A landscape with many valleys, sampled at points; each row gives a point and its height.
A ball rolls from a point to the lowest of its 2 nearest points, and stops where none of them is lower. Distance is the straight distance between rows; heights are no part of it.
z_454: [134 125 127  90 125  76 107  98  78 111 110 120 120 147  73 102 132 110
 153 103  66  90 134  98  91 122  84 136  90  89 129 188  78 118]  h=42.4
z_536: [145 102 125 106 176 123 125 116  97 100 126 131 143 113  96 104 141  96
 132 146 104 124 130  91 119 132 118 140 156 135 151 142 113 124]  h=66.3
z_508: [114 118 138 108 227 182 131 122  74 125 156 132 162 183 150 142 126  91
  99  92 163 111 118 165 148  98 131 120 180 143 125 141 158 150]  h=13.1
z_109: [121 121 148 141 171 152 142 124  91 146 146 102 181 157 129 217 196 100
 116 110 168  95 139 106 156 107 175 106 183 136 134 128 130  84]  h=59.2
z_25: [139 115  77 133 136 163 170 133 119  88 128 140  90 195 102 102  86 105
 127 129  98 128 103 176 183 118 128 112 110  98  76 140 172 194]  h=46.8
z_170: [151  87 135 144 193 180 106 154  90 112 114 117 147 135 110  80 129  93
  97 137  99 132  82  80 143 175 150 100 113 150  85 126 119 137]  h=44.0
z_523: [118 150 101  96  54  51 114 110 156 148 103 108  76 122 107 151  90 162
 142 138 103 144 111 144 103  95  53 182  94  89 136 121 148 145]  h=45.9
z_526: [ 88 126 114 111 129 169 150 133 151 159 144 140 135 193 152 145 135  94
 122  82 191 107 141 211 149  98 161 116 170 158 125 145 169 127]  h=16.4
z_606: [104 135 104 153 146 140 153 127 104 135 138 128 174 186 103 218 197  87
 126 110 159  86 153 155 170  98 167 111 172 124 128 133 134  93]  h=58.5
z_453: [156 150 152 185 123 115 134 132 131 147 129 122 160 104 142 188 142 153
 132 152 118 126 157  82 154 128 188 119 116 101 116  93 118 113]  h=52.5
z_53: [134 124 180 114 157 145 111 134 151 155 138 125 129  70 167  78  93 140
 126 128 146 150 110 108  78 167 116 140 120 183 145 135 109 121]  h=35.7
z_963: [111 126 180 148  94 152 121 145 162 167 165 128 144 131 195 170 172 159
 113 111 178 121 169 113 144 162 210 106 150 153 133 105 110  91]  h=15.8
z_821: [ 92  91  73 139 164 177 106 175 133  98 140 170 141 156 151  74 151 107
  97 158 144 149 122 147 169 190 186  99 194 191 110 149 144 159]  h=60.9
z_174: [118 141 136  89  94  83  98 136 154 135 128 113  87  90  86 109  81 125
 135 133  97 146 115 121  68 124  32 151  73 137 144 120 127 128]  h=40.0
z_772: [123  87 140 176 135 170 108 134 112 139 125 109 167 167 151 140 169 130
 108 131 129 110 124  80 155 178 185  82 113 136  77 139 101 108]  h=55.6
z_830: [101 123 143 131  34 102 123  80 149 194 135  93 108 126 194 144 112 186
 144  71 200 105 146 143 128 141 112 132  73 147 148 119 114 104]  h=18.4
z_761: [162 103 109 126 166 137 120 156 100  67 117 157 130  85  60  92 148  93
 124 167  77 151 122  82 128 142 111 126 150 137 147 122 115 125]  h=65.7
z_978: [110 131 133 134  55 121 121  82 163 168 130 108 120 123 191 108 113 178
 142 106 186 136 141 155 121 150 121 132 101 156 147 115 129 127]  h=20.6
z_237: [118  92 125 172 135 156  81 134 102 118 125 121 182 149 130 126 205 130
 118 149  91 104 128  60 149 192 184  78 139 142  91 134  83  88]  h=56.2
z_417: [130 142 140 128  95  93 125 104 145 158 111  97 121 103 132 115  99 159
 145 120 137 132 125 115 102 125 101 133  87 122 143 119 116 126]  h=26.9
z_316: [167 108 161 134 188 157 117 139 108 130 116 117 137 107 120  92 122 108
 115 130 112 129 101  71 106 151 136 110 110 135 112 140 104 128]  h=43.3
z_637: [ 95 119 143 164 129 175  80 185 181 109 141 176 151  85 163  47 158 171
  96 159  93 159 116 113 123 191 164 128 149 162 112  74  74 126]  h=21.6
z_216: [114 121 125 127 153 124  88 164 148 106 141 123 134  52 113  49 146 145
 131 146  80 147 120  79  59 157 109 126  96 169 151 123  71  81]  h=43.2
z_483: [ 77  96 126  87 115 181 115 128  86 170 145 113 128 217 135 102 184  94
 107 107 181  87 139 207 137 146 130 129 133 134 133 179 131 120]  h=18.7
z_987: [155 131 158  57 169  97 114 112  99 111 133 158 100 133 111 146  83 104
 137 110 104 120 120 110  64  93  64 161 164 113 170 186 143 139]  h=35.3
z_793: [127 126 115 116 164 140 121 179 141  84 129 169 104  52 110  59 118 127
  97 171 107 181 121 125 105 166 107 147 154 188 151 109 124 153]  h=17.9
z_507: [104 131 161 160  82 123 114 137 154 150 162 126 157 118 160 162 212 159
 135 148 157 115 174  97 138 160 199 109 162 133 141 108  95  77]  h=17.7
z_815: [140 110 178 124 144 140 111 108 134 166 138 102 139  97 168 108 129 129
 138 108 168 114 124  98  93 161 128 124 130 171 152 140  99 109]  h=34.7
z_92: [160 127 109 124 183 163 170 166 106  75 120 178 115 136 108  98  92  90
 100 135 117 171 101 163 173 123 130 140 180 146 121 119 188 181]  h=49.0
z_548: [138 127 144  96 170 160 145 109 104 133 128 139  96 173 150 107  61 120
 127  92 140 130  84 169 106 109  98 146 144 112 104 174 157 164]  h=37.0
z_882: [112  99 119 129 119 145 138 104 118 142 138 100 124 188 157 116 136 118
 134  96 164  99 126 155 142 137 139 110 114 127 104 159 122 135]  h=33.7
z_675: [172 137 194 163 155 138 143 117 136 165 132 109 142  93 164 169  90 148
 126 117 161 132 120  85 120 103 155 132 115 123 131 114 142 122]  h=33.8
z_326: [147 102 141 144 141 172 120 129 129 137 121 110 151 132 165  81 125 135
 122 126 148 124 116 110 123 174 158  93 104 160  94 140 110 127]  h=35.4
z_958: [101 108 115 140 131 145  93 136 129 106 127 134 162 127 146  57 194 133
 138 151 108 126 126 106 115 201 155  97 141 158 131 129  90 105]  h=59.8
z_727: [130 124 154 133 111 119 133  86  97 165 107  84 109 173 150 164 107 145
 155  61 156  71 124 131 139 116 113 130  88  85 111 171  89 131]  h=23.3
z_169: [161 121 150 139 169 157 148 132 127 133 118 119 115 130 116 101  93 113
 116 125 131 132  96 117 130 129 122 117 100 131  96 124 144 145]  h=42.5
z_775: [122 116 127 166 153 159 117 165 137  88 132 159 157 116 136 130 146 133
 117 170 102 147 131  94 163 155 196 110 176 130 115  95 132 138]  h=45.4
z_348: [120 126  94  93 107  86 122 135 137  74 117 147 133  60  67  80 154 109
 140 167  80 147 153  99  91 132  81 144 122 144 173 128 100 108]  h=35.6
z_21: [106 134  80 126  85 153 155 117 157 112 129 134  85 187 155  84  65 151
 148 110 141 137 109 215 154 110 135 125 117 123 106 149 153 195]  h=44.5
z_965: [135 129 101 159 107 138 126 149 148 101 112 132 135 130 110  81 157 144
 127 176  92 150 128 111 143 170 158  98  86 119  92  83 128 137]  h=58.4
z_427: [149 165 103 159 135 141 172 141 151 114 120 133 138 131 133 168  81 124
 123 131 141 151 134 163 162  80 166 129 142 119 111  92 185 152]  h=53.7
z_667: [109 121 122 117 164 177 152 149 140 137 155 144 143 159 174 131 131  99
 112 111 191 125 137 178 155 135 176 119 189 178 126 139 163 132]  h=15.3
z_836: [118  93 122 122 118 152 127  98 127 140 126 105 135 158 160  54 135 127
 139 107 145 119 120 138 123 170 119 109  99 155 103 165 104 136]  h=34.5
z_549: [ 88 122 153  82  93 180 150 136 117 192 149 138 112 211 154 143 134 118
 110  48 213  88 127 214  99 108 137 136 161 136 140 169 152 110]  h=18.6
z_933: [134 102  79 153 147 152 141 142 106  77 105 151 143 165  86  99 147  96
 115 178  87 134 123 113 181 161 155 101 135 118  95 109 154 153]  h=47.2
z_235: [167 136 165 154 182 162 158 127 118 148 134 113 165 143 168 182  95 129
 127  90 177 116 124 119 135  95 158 115 132 127 115 118 143 123]  h=34.8
z_762: [104 141  96 137 115 132 141 148 170 107 136 160 125 113 163 102 107 150
 118 165 156 174 131 179 146 146 172 141 152 161 122 101 156 162]  h=25.1
z_69: [107 149  92 118  89 119 144 119 157 115 122 139  79 146 138  75  78 153
 145 137 132 154 105 197 143 117 101 154 113 130 122 128 163 185]  h=43.4
z_491: [137 131 130 100 119  63 120 100 114 113 122 136 146  97  81 151 154 102
 164 145 101 115 162  88 104 107  87 157 161 113 187 153 102 117]  h=47.0
z_503: [139 173 154 103 126 115 140 108 152 167 114 113 120 119 167 183  41 167
 128  79 159 131 105 157 110  51  96 168 145 127 153 116 189 139]  h=43.6
z_828: [159 132 154  76 188 141 139 125  95 114 133 155  84 139 117 106  59 107
 108 109 113 144  89 135 101 107  68 157 145 125 132 181 161 164]  h=38.0
z_203: [127 122  84 173  60 135 162 117 160 135 111  91 107 167 145 128  92 167
 140 107 138 119 129 172 174 123 151 106  60  99  99 114 138 168]  h=56.3
z_378: [160 145 123 136 162 111 161 118 113 103 125 146 153 124 112 178 120 114
 140 128 124 133 150 120 143  71 145 144 169 111 149 111 153 130]  h=50.4
z_145: [108  94  98 132 191 186 110 124  79 121 130 117 155 218 143 155 139  88
  96 102 141 112 128 178 167 115 142 115 138 119  81 162 145 166]  h=61.5
z_168: [132 141 163 133 110 134 108 157 166 145 135 128 136  68 165  90 125 172
 109 156 107 176 117 114  97 166 142 131  95 141 106  83 100 113]  h=38.2
z_948: [122 106 128 123 172 186 128 118  80 143 153 104 145 212 169 175 112 103
 101  72 154 100 118 181 154 103 128 101 126 108  92 178 139 149]  h=61.1
z_937: [134 105 100 132 195 167 131 114  49  99 128 122 154 200 115 162 127  93
 111 104 106 111 118 155 162  92 129 115 141  91  91 156 155 160]  h=61.9
z_287: [141 120 138 191 107 126 159 115 103 163 105  88 150 150 142 179 127 148
 150  98 135  76 142  89 156 133 146  99  56  95  97 133  89 118]  h=54.2
z_215: [176 149 149  93 147 110 129 117 135 124 128 125  62 129  93 147  58 128
 120 101 108 142  93 127 132  72  75 145  93  91 116 127 179 162]  h=40.5
z_602: [118 112 116 124 141 118  93 164 132  82 130 158 135  54  94  78 174 135
 139 179  72 139 138  71  90 152 128 125 139 157 163 121  72  83]  h=42.2
z_300: [156 160 144 175  99 109 148 135 153 155 114 105 144 105 157 184 100 164
 115 147 135 150 132 109 140 103 171 128 109  98 113  76 141 126]  h=53.6
z_240: [ 84 140  82 139  95 117 113 145 167 100 132 167 133  91 157  60 163 161
 130 176 124 170 142 155 111 174 132 129 132 151 139  86 110 134]  h=24.7
z_350: [111  92  47 163 142 147 144 127 104  79 118 140 158 200  98 121 143 100
 121 159 107 111 139 147 181 147 157 104 129 109  84 151 152 156]  h=47.9
z_306: [122 143 122 123  86  76 115 148 185 161 137 123 108  40 131 133 131 151
  92 175  96 206 101  99 100 137 126 147 101 119  88  58 102 100]  h=34.0
z_601: [104 130 123 142 148 154 105 176 157 104 129 185 116  60 152  43 139 164
 103 166 120 173 122 143 100 195 129 137 153 186 136 101 106 152]  h=19.7
z_887: [147 116 151 149 203 191 162 121  95 137 137 113 164 170 157 176  93 104
 108  79 159 120  98 136 144  92 144 100 139 122 102 142 157 145]  h=35.5
z_189: [139  95 139 115 196 166 123 105  36 112 118 113 141 194 102 124 126  88
 114 121  84 107 115 124 137 111 106 128 118  86  96 171 124 153]  h=62.4
z_780: [144 143 155  78 135  95 108 112 117 122 116 134  81 135 105 131  65 126
 144 111  97 129 100 118  67 103  64 158 119 107 152 168 149 140]  h=36.8
z_939: [186 119 110 134 152 113 130 160 112  61 112 155 118  87  71 125 148  88
 120 184  77 164 141  80 170 126 140 117 147 105 129  99 145 119]  h=65.0
z_473: [ 86 106 141 105 111 178 146 141 113 182 156 126 137 210 145 123 163  95
  96  95 203 100 137 207 124 130 154 128 166 154 136 167 152 107]  h=17.5
z_140: [168 137 171 123 156 130 143 117 139 149 124 113  90 121 109 116  68 131
 125 104 133 132  95 122 124  97  98 136  89 120 123 123 156 148]  h=41.7
z_861: [ 83 117 133 139  62 144 158 137 114 199 144 121 138 202 130 169 189 114
 119  94 202  57 168 167 134 133 142 127 129 122 139 164 121  78]  h=23.5
z_122: [163 147 139 158  94  98 145 107 136 165 104  71  92 116 112 155 100 155
 133 112 125 118 110 121 153 110 110 135  45  83  99  97 134 141]  h=51.1
z_96: [147 110 134 182 120 153 135 128 113 150 111  90 170 158 144 154 151 136
 122 114 123  86 136  74 157 171 163  82  59 115  70 146  80 104]  h=55.0
z_850: [ 98  96 120 118 162 155 102 139 126 105 137 147 142 113 151  67 165 109
 133 150 146 131 119 131 133 188 148 109 179 180 134 142 100 120]  h=60.2
z_374: [119 132 127 100 118  56 103  85  81 129 109 125 125 149  85 143 167 112
 179 115  97  82 158 105 105 126  92 148 136  85 148 179  75 102]  h=43.9
z_362: [133 152 127  71 110  88 122 104 110 104 103 161  59 156 116 133  84 133
 156 127  97 133 126 150  86  92  79 166 140  96 157 174 160 149]  h=38.5
z_551: [139 135  81 109 150 134 161 117  60  70 117 164 120 200  94 159 133  93
 128 127  91 123 142 168 154  86 124 135 162  75 101 156 152 152]  h=48.5
z_188: [122 118 179 143 152 181  86 180 163 122 148 164 147  58 140  87 138 162
 105 150 100 153 107  78 127 170 159 132 163 141 128  86  81 124]  h=23.4
z_72: [103 155  97  84  55  50 102 105 148 132 107 131  98 124 103 132 107 148
 153 150  85 140 140 136  77 107  46 192 124 106 173 134 132 139]  h=43.5
z_517: [151 101 118 112 167 148 126 113  67  95 114 119 112 178  62 101 127  78
 109 128  81 124 105 119 158 119 101 117  97  84  76 153 143 156]  h=62.9
z_847: [120 129 117 130 127 101 140  89 102 120 132 120 148 165 109 161 180 105
 161 120 136  81 156 117 158 130 128 124 157 111 133 144 114 103]  h=50.5
z_801: [184 148 193 153 145 124 119 136 138 166 122  92 126  81 128 153 105 150
 113 127 133 133 116  60 115 125 159 119  75 106 104  94 119 117]  h=32.4
z_838: [138 143 121 200  93 119 167 129 137 157 114  91 131 147 140 199  98 152
 147  93 146  86 139 130 176 107 155 108  58  83 100 115 115 133]  h=53.5
z_888: [122 131 170 144  70 126 117 104 155 186 151 114 146  98 192 154 149 177
 134 107 174 120 156 106 121 164 168 120 122 144 137 105 101  82]  h=13.6
z_845: [145 143 127 179  57  92 141 122 138 175 104  83 121 116 155 168 103 177
 147 117 149 114 129 121 156 110 140 134  58 100 110 102 112 122]  h=52.4
z_128: [171 157 142 130 107  85 133 119 126 151 100  98  73 131  91 184  77 153
 134  93 110 109 107 119 149  73  94 144  55  63 117 119 143 150]  h=49.9
z_525: [166 139 169 114 163  96 122 144 140 128 163 121 141  35 121 191 116 134
 107 154 116 142 118  60  86  83 119 158 160 136 202 112 140 115]  h=51.6
z_668: [127 139 151  93 109 102 106 109 142 134 109 116  83 129  98  92  76 151
 149 109 104 116  99 125  75 116  58 152  76 117 138 157 125 143]  h=38.3
z_270: [160 121 171 101 184  99 122 123 112 134 158 124 156  71 114 181 131 114
 128 131 129  98 126  62  90  90 114 142 177 136 196 149 116 117]  h=50.0
z_62: [154 122 115 164  71 156 155 127 156 146 114  84  95 151 147  97 103 172
 126 105 119 119 110 140 167 140 135  73  23 116  73 112 124 157]  h=57.0
z_375: [151 124 165 105 176 139 100 170 138 109 138 144 119  41 102 106 128 122
 112 160  93 150 112  66  80 144 124 135 118 154 156 118  97 113]  h=27.0
z_541: [165 127 105 128 142 128 148 121 115  86 107 119  89 153  63 109 120  97
 114 143  87 140 118 111 186 118 113 101  86  84  71 117 147 155]  h=63.6
z_718: [ 86 149 117  76  85  80 103  95 157 121 119 141  90 117 135 107 111 139
 168 145 110 146 142 151  66 141  49 176 145 149 183 142 125 140]  h=40.9
z_618: [113 116 158 138 148 180 144 120  98 198 153 100 149 180 158 209 141 106
 107  50 199  83 139 156 140  97 147  97 134 128 118 149 137  98]  h=60.3
z_739: [109 129 158 141  42 116 133 106 145 197 141 100 115 120 194 160 161 176
 146  88 200  93 169 116 126 152 142 107  89 151 145 115 109  76]  h=15.9
z_282: [129 164  84 151  92 120 163 121 153 133 116 125 126 151 145 171  80 153
 142 101 153 137 132 195 163  77 142 132 119  98 110 104 166 167]  h=54.5
z_596: [119 133 181 124 124 154  99 157 178 169 140 132 116  46 179  71  89 172
  95 133 133 186 100 114  69 169 112 140  94 177 120 105 111 123]  h=36.9
z_191: [160 162 152 101 157 105 136 114 141 132 123 129  97 129 132 177  52 136
 120  91 123 145 107 130 118  55  77 165 135  98 153 123 190 145]  h=42.0
z_656: [177 137 162 135 138  96 116 139 142 136 120 102 116  73  92 152 130 125
 118 140 100 144 128  61 125 119 134 113  77 101 105  93 124 113]  h=30.8
z_665: [141 123 143 137 163 162 155 116 111 134 125 113 124 177 155 140  70 123
 129  82 153 119  99 160 138  91 119 125 126 103  95 158 146 160]  h=36.2
z_64: [ 84 141 115  89  82  77 102 104 151 125 116 123  96 118 117  61 120 147
 170 133  89 134 128 149  61 141  42 162 101 145 152 148  96 126]  h=38.9
z_693: [143 117 153 140 197 173 137 173 116 105 127 148 123  94 130  90 104 117
 104 154 124 158  98 107 142 165 155 124 160 159 123 108 151 156]  h=14.3
z_211: [120 144  87 175  49 124 168 132 162 150 102  99 113 157 159 179  76 169
 141  82 150 118 121 186 186  80 159 114  80  90 101 101 144 159]  h=55.4
z_266: [ 86 123 102 141 114 145  94 163 173  83 144 182 156  96 175  48 189 161
 121 165 104 145 135 141 116 195 153 109 152 165 138  95  87 119]  h=23.1
z_341: [116 139 160 126  89  89  89 131 159 173 123  90 141  62 150 117 134 168
 137 133 122 141 131  82  53 142  84 136  77 154 157 112  78  80]  h=46.5
z_40: [128 146 144 109  95  97 100 133 172 170 115  86  91  77 132  92  90 144
 115 131 119 160  90 116  82 135  59 151  51 139 121 103 119 115]  h=42.1
z_644: [130 123 168 134 181 160 141 111  76 172 145  94 182 175 138 227 171 108
 111  75 175  79 135 125 148  90 132 105 146 116 127 144 125  85]  h=59.7
z_377: [153 128 120 155 109 156 138 131 151 122 120 104 109 132 122  79 130 141
 125 135 107 138 103 119 153 156 141  84  54 124  71 106 124 143]  h=57.7
z_672: [147 137 156 128 111  83  94 124 145 172 121  82 143  65 109 122 125 153
 132 115 103 126 121  65  69 139 105 117  44 130 133 110  81  88]  h=45.1
z_620: [106 137  98 122  97  75 112 150 162 112 127 144 132  34 115 124 161 156
 124 199  96 171 141 101  83 133 114 154 141 134 158  82  88 103]  h=26.4
z_918: [ 97 106 120 138 112 148 133 119  89 173 147  99 134 209 131 168 190 109
 118  89 174  65 153 165 152 139 142 113 112 103 107 173 111 103]  h=21.8
z_99: [154 158 113 112  69  57 115 111 138 148 105  97  66 114  82 150 104 151
 135 125  98 141 116 119 135  79  80 146  67  74 117 103 150 143]  h=48.2
z_862: [135 165 128 122 152 117 167 101 110 108 116 151 130 160 128 180  97 120
 148  89 125 128 145 162 141  51 129 139 172  98 134 133 159 142]  h=51.3
z_41: [100 138 166  98  83 108 108  81 153 173 137 114 105 121 154 125 145 146
 158  98 180 108 147 147  96 143  91 149 147 152 174 150 120  78]  h=29.3
z_247: [135 130 145 141 126 132 124 126 153 135 121 130 144  92 144 102 137 150
 141 160 131 141 139 112 108 154 151 122 115 136 128 109 101 123]  h=39.5
z_10: [121 132  78 147 122 159 168 150 166 119 128 136 110 179 153 113  59 128
 123 121 144 143 123 211 170 104 158 113 115 137  89 128 169 196]  h=45.3
z_510: [147 141  99 134  97  71 126 109 122 108 104 116 135 107  61 103 163 139
 148 155  75 126 143  90 118 133 105 115  71  96 130 113  94 110]  h=38.7
z_404: [ 95 159  94 114  74  97 139  96 145 123 131 142 101 150 145 122  96 150
 155 127 140 140 141 199 131 105 115 165 149 122 148 131 156 154]  h=41.9
z_71: [111 128  85 113 136 108 132  94  79  88 138 150 155 186  94 153 188  86
 146 132 118 102 167 155 162 117 137 129 190 102 133 149 139 121]  h=49.6
z_703: [152 134 171 104 140  93 100 157 158 146 153 117 113  17 112 176 113 135
 101 168 106 155 108  59  70 114 109 151 128 140 164  88 120 112]  h=53.3
z_365: [150 120 191 138 183 163  93 182 134 120 144 152 127  39 118 121 130 143
 111 154  93 138 107  54 116 138 155 137 164 145 136  98  90 127]  h=25.2
z_325: [150 119  67 129 131 141 158 123  97  59 120 157 112 202  76 126 115  81
 135 140  81 142 133 164 181 106 128 123 133  82  82 147 169 169]  h=47.6
z_792: [158 117 108 109 167 121 160 116  93  77 119 163 132 148 100 142 113  93
 132 136  98 138 143 128 150  86 124 143 173  93 133 150 163 147]  h=49.4
z_581: [ 91 133 120 129  87 130 154 136 157 160 148 130 147 162 134 139 187 110
 129 126 195  96 164 171 152 143 170 112 164 148 155 135 142  82]  h=57.4
z_879: [150 118 150 113 195 152 137 178 129  99 134 169 105  57 106  92 102 113
  95 143 125 170 103 103 112 148 112 147 173 181 156 123 142 157]  h=16.0
z_268: [135 120  75 142 164 158 164 146 105  70 117 170 136 173  96 117 105  89
 120 142 108 154 127 165 179 113 149 124 165 128 100 130 180 173]  h=48.4
z_243: [140 103 139 106 201 134 137 120  85  94 142 150 155 115 117 140 135  88
 120 135 122 120 123 105 133 105 121 142 200 138 165 145 135 129]  h=66.9
z_617: [139 146 120 123 107  87 135 116 139 127 121 131 114 103 109 111  99 131
 142 157 122 150 132 133 115 116  92 155 109 123 141 104 149 142]  h=29.2
z_713: [123 130 136 139  98 151 134 114 155 147 135 124 130 116 183 115  98 151
 132 119 175 150 122 156 124 143 139 131 116 155 128 119 143 141]  h=22.4
z_460: [154 129 150 122 143 114 107 163 139 113 138 130 113  43  89 122 137 116
 106 166  94 165 134  72 119 133 132 120 112 124 130  83 125 114]  h=28.9
z_471: [134 128 151 137  93 117 133  75 134 169 120  86 123 138 155 119 115 155
 162  93 151  92 123 123 115 135 111 123  82 119 123 148  94 121]  h=25.0
z_953: [168 132 114 144 135 108 142 126 125  93 110 129 111 113  74 137 131 105
 125 153  90 155 138 101 173 124 138 122 102  93 107  93 162 138]  h=64.3
z_113: [151 132 125  96 127  98 132 147 144 107 123 150 105  68  96 122 113 111
 122 160 109 158 137 114 105 125  85 166 138 140 173 114 147 142]  h=31.4
z_545: [138 113 138 177 139 135 103 141 113 104 106 129 175 130 102 135 191 136
 128 167  65 104 132  44 145 164 181  96 133 114 103 112  83  91]  h=56.8
z_863: [143 121 103 101 122 101 115 162 141  70 133 168 115  40  81 117 139 113
 118 189  84 171 142 106 100 125  93 158 156 150 179 109 118 128]  h=33.4
z_7: [138 143 107 145 108 119 148 120 142 116 119 133 127 141 128 118 106 136
 144 144 134 136 134 145 151 133 136 134 120 121 123 112 154 160]  h=31.1
z_371: [125 110 125 116 135 123 120  92  87 137 112 106 143 158  99  94 147 114
 151 106  95  96 126 111 105 142 111 126 103 115 112 167  77 119]  h=41.3
z_416: [119 139 120 149 110 151 142 149 172 142 148 149 140 122 198 138  91 146
 121 140 177 167 144 171 144 138 185 126 151 151 112 100 152 144]  h=23.8
z_390: [110 145 110 147  84  81 114 127 151 119 129 137 156  59 127 154 180 161
 141 195 114 145 154 101 116 134 165 145 159 116 156  83  94 103]  h=22.8
z_432: [105 144 175  88 117  80  91  87 152 163 131 108 111 116 146 138 115 138
 159 112 143 101 130 114  58 134  68 172 144 145 186 157 114 105]  h=31.5
z_741: [152 146 155 114 109  85  93 128 161 161 131  74  98  77  87 118 103 144
 125 122 106 143  99  79  97 119  77 127  40 129 120 105 118 106]  h=43.7
z_849: [172 142 153  86 173 120 128 138 123 107 127 157  58 119 100 111  57  96
 109 115 103 169  99 136 130  92  62 144 120 114 121 149 184 172]  h=39.2
z_482: [154 180 117 130 163 153 180 135 140 116 117 162 126 128 127 164  52 118
 115 111 132 158 115 173 170  39 143 129 147 112 106  92 203 174]  h=52.9
z_164: [ 88 140 162 117  27 106 128  94 162 194 139 115 113 143 148 127 181 157
 160  94 199  89 161 156 115 148 112 144 116 154 183 138 117  69]  h=27.3
z_115: [111 122  94 162 110 133 104 140 137  85 113 148 165 133 123  57 189 139
 133 168  72 141 130  99 125 178 156  86 113 126 107 103  97 107]  h=59.1
z_480: [134 118  91 164 140 162 122 185 128  61 117 176 137 122 101 107 142 117
 114 197  77 164 128  98 181 158 174  95 170 126  95  94 152 143]  h=46.2
z_925: [140 130  83 116 112  86 122 138 124  69 104 140 141  98  44  78 160 102
 150 163  58 145 146  90 111 136  98 120 100 111 137 116  99 116]  h=37.2
z_132: [145  97 134 146 220 188 130 166  85 103 120 142 151 129 132 110 110 101
  95 140 138 140  95 117 156 146 164 120 180 167 118 136 158 158]  h=13.0
z_970: [114  98  68 135 140 123 133 118  79  65 123 155 163 193  88 122 164  85
 131 162  97 126 152 138 184 126 131 120 178 113 121 141 149 143]  h=48.7
z_354: [101 135 107 103 108  82 106 112 144 106 117 135 124  86  86  63 135 123
 151 147  88 135 139 120  68 142  70 151  97 148 154 147  89 108]  h=37.3
z_56: [145 127 108 141 134 185 170 134 143 118 126 134  82 178 131 112  56 122
 124 103 145 140  83 187 174  98 135 108  98 112  73 128 179 187]  h=46.0
z_220: [176 120 147 100 159  76 127 126 106  98 143 140 162  78  80 174 143  91
 146 143  95 108 144  62 101  79  96 153 166 117 192 148 118 118]  h=48.6
z_538: [126 137  96 138 101  92 131  96 121 123 103 107 139 137  93  90 161 130
 166 121  89 101 141 118 129 141 101 121  84 112 120 144  74 117]  h=40.2
z_724: [106 139 130 158  88 103 103 132 160 119 144 134 167  92 153 134 210 166
 150 174 114 128 167 103 125 170 177 124 145 120 140  95  71  91]  h=20.1
z_895: [125 155 133 146  96  94 147 112 155 153 128 120 144  92 157 177 119 160
 130 151 157 154 141 135 127 120 157 142 148 120 146  79 142 118]  h=54.7
z_613: [145 127 153  86 154 101 126 122 125 101 134 158 126  89 104 141  99 102
 140 137 109 140 126 110  86 106  67 171 167 129 193 149 141 141]  h=33.6
z_117: [105 162  99 140  90  94 140 110 158 133 136 137 151 115 151 174 148 132
 142 146 169 126 170 171 150 105 163 137 171 137 151  88 147 119]  h=55.8
z_6: [ 90  82  86 117 163 171  91 151 101 101 135 145 146 165 143  55 180 101
 111 149 144 125 110 152 147 200 148 104 176 182 121 150 127 139]  h=60.6
z_330: [ 96 117 107 140 128 148 142 162 126 149 147 125 159 186 120 178 207  92
 110 133 175  94 158 155 159 139 195 104 178 151 133 143 142  80]  h=58.0
z_877: [153 130 159  81 142  92  92 164 143 125 154 110 102  30  84 148  95 103
 103 141 101 164 105  77  80 117  60 136 102 156 148 100 129 115]  h=54.9
z_597: [ 97 142  80 126  87  99 144 126 168 107 137 160 123 102 150  77 121 148
 132 168 145 171 140 182 135 148 120 150 142 153 145  93 148 168]  h=26.8
z_973: [122 141 103 108  87  57 119 153 179 126 145 132 101  21 108 152 143 132
  81 193  85 190 114  88  91 126  96 156 136 125 125  66 101  95]  h=30.5
z_338: [135  98 141 157 184 178 107 156 111 112 129 141 167 127 128 103 151 121
 110 162 102 129 107  81 146 171 184  99 161 145 108 123 116 118]  h=44.6
z_590: [136 177 111 111 135 137 172 112 140 114 104 158 136 148 149 191  64 131
 133  85 137 140 123 196 144  37 128 130 173 106 115 110 189 165]  h=52.1
z_927: [ 66  92 112 121 117 179 109 135  71 163 144 109 130 244 114 157 191 102
 103 106 152  74 156 208 146 133 130 120 113 102 116 190 122 121]  h=20.2
z_320: [ 82 127 136 138  41 108 157 116 127 198 144 121 131 157 137 139 198 132
 146 103 196  58 172 145 138 151 140 128 118 128 160 149 109  63]  h=25.3
z_396: [ 88 126 146 102  80 164 143 115  97 181 139 118  66 210 172 164 127 141
 126  46 197  71 119 199 112 107 129 121 127 114 126 190 137 109]  h=20.0
z_516: [119 147 131 123 101  63 115  73 123 131 117 120 134 120 102 155 160 126
 176 119 128  91 165 109 116 116  96 151 140 103 173 152  98 102]  h=45.5
z_181: [109 161  94  80  87  88 136  91 119 100 113 167  77 170 130 130 103 137
 175 121 121 142 147 190 103 100  93 159 165 104 149 167 154 146]  h=40.3
z_994: [132 138 128 173 125 106 145 115 118 128 127 110 166 139 130 173 170 126
 139 134 134 101 162  98 156 139 169 110 130 113 122 119 109 100]  h=51.5
z_898: [114 122 132 126 190 173 145 123 107 128 153 134 167 154 156 168 149  86
 112 106 177 118 123 160 148  94 157 118 201 154 136 139 156 119]  h=14.2
z_591: [107 128 137 125 127 117  80 132 152 128 137 120 153  74 155  60 167 164
 138 127 105 135 135  99  62 176 122 109  95 168 147 124  54  59]  h=44.2
z_784: [117 115 133 126 142 124 106 139 138 105 130 149 136  73 129  99 166 137
 145 174 117 134 133 102  99 160 151 128 167 157 161 119  95 113]  h=40.8
z_205: [114 126  87 145  96 122 149  98 137 114 122 121 125 175 133  94 130 138
 158 120 139 109 131 160 152 141 128 113 100 118 110 158 124 153]  h=32.5
z_101: [ 99 125 122 118 155 184 133 137  97 173 141 114 136 214 152 201 154 100
 113  59 173  98 135 202 146  91 144 105 146 113 103 163 149 128]  h=60.7
z_531: [ 93 104  95 145 177 175 112 176 117  92 141 172 159 149 151 124 158  96
 100 152 138 132 122 142 176 152 210 105 221 182 122 141 160 142]  h=61.2
z_527: [ 91 151 102 118  82 105 138 119 161 133 148 138 130 124 138 132 170 135
 145 152 185 128 173 171 133 145 156 134 177 150 173 115 133 104]  h=56.6
z_919: [133 134 191 108 149 106 114  98 150 169 134 101 136  89 157 144 102 137
 141 106 172 108 125  95  82 130  97 152 141 166 175 146 116 106]  h=33.5
z_728: [120  89 123 117 222 194 110 141  47 105 127 133 168 178 139 112 129  90
  91 128 139 122 102 141 166 133 136 127 173 153 119 148 153 165]  h=11.8
z_914: [111 135 162 119  99 134 137  99  93 170 120  96  80 195 182 184 113 156
 152  34 166  70 117 169 133 106 115 131  99  94 119 180 112 104]  h=21.7

For each start below, name the point where the ball stops.
z_109 -> z_637
z_237 -> z_348
z_216 -> z_473
z_761 -> z_637
z_970 -> z_637
z_703 -> z_348
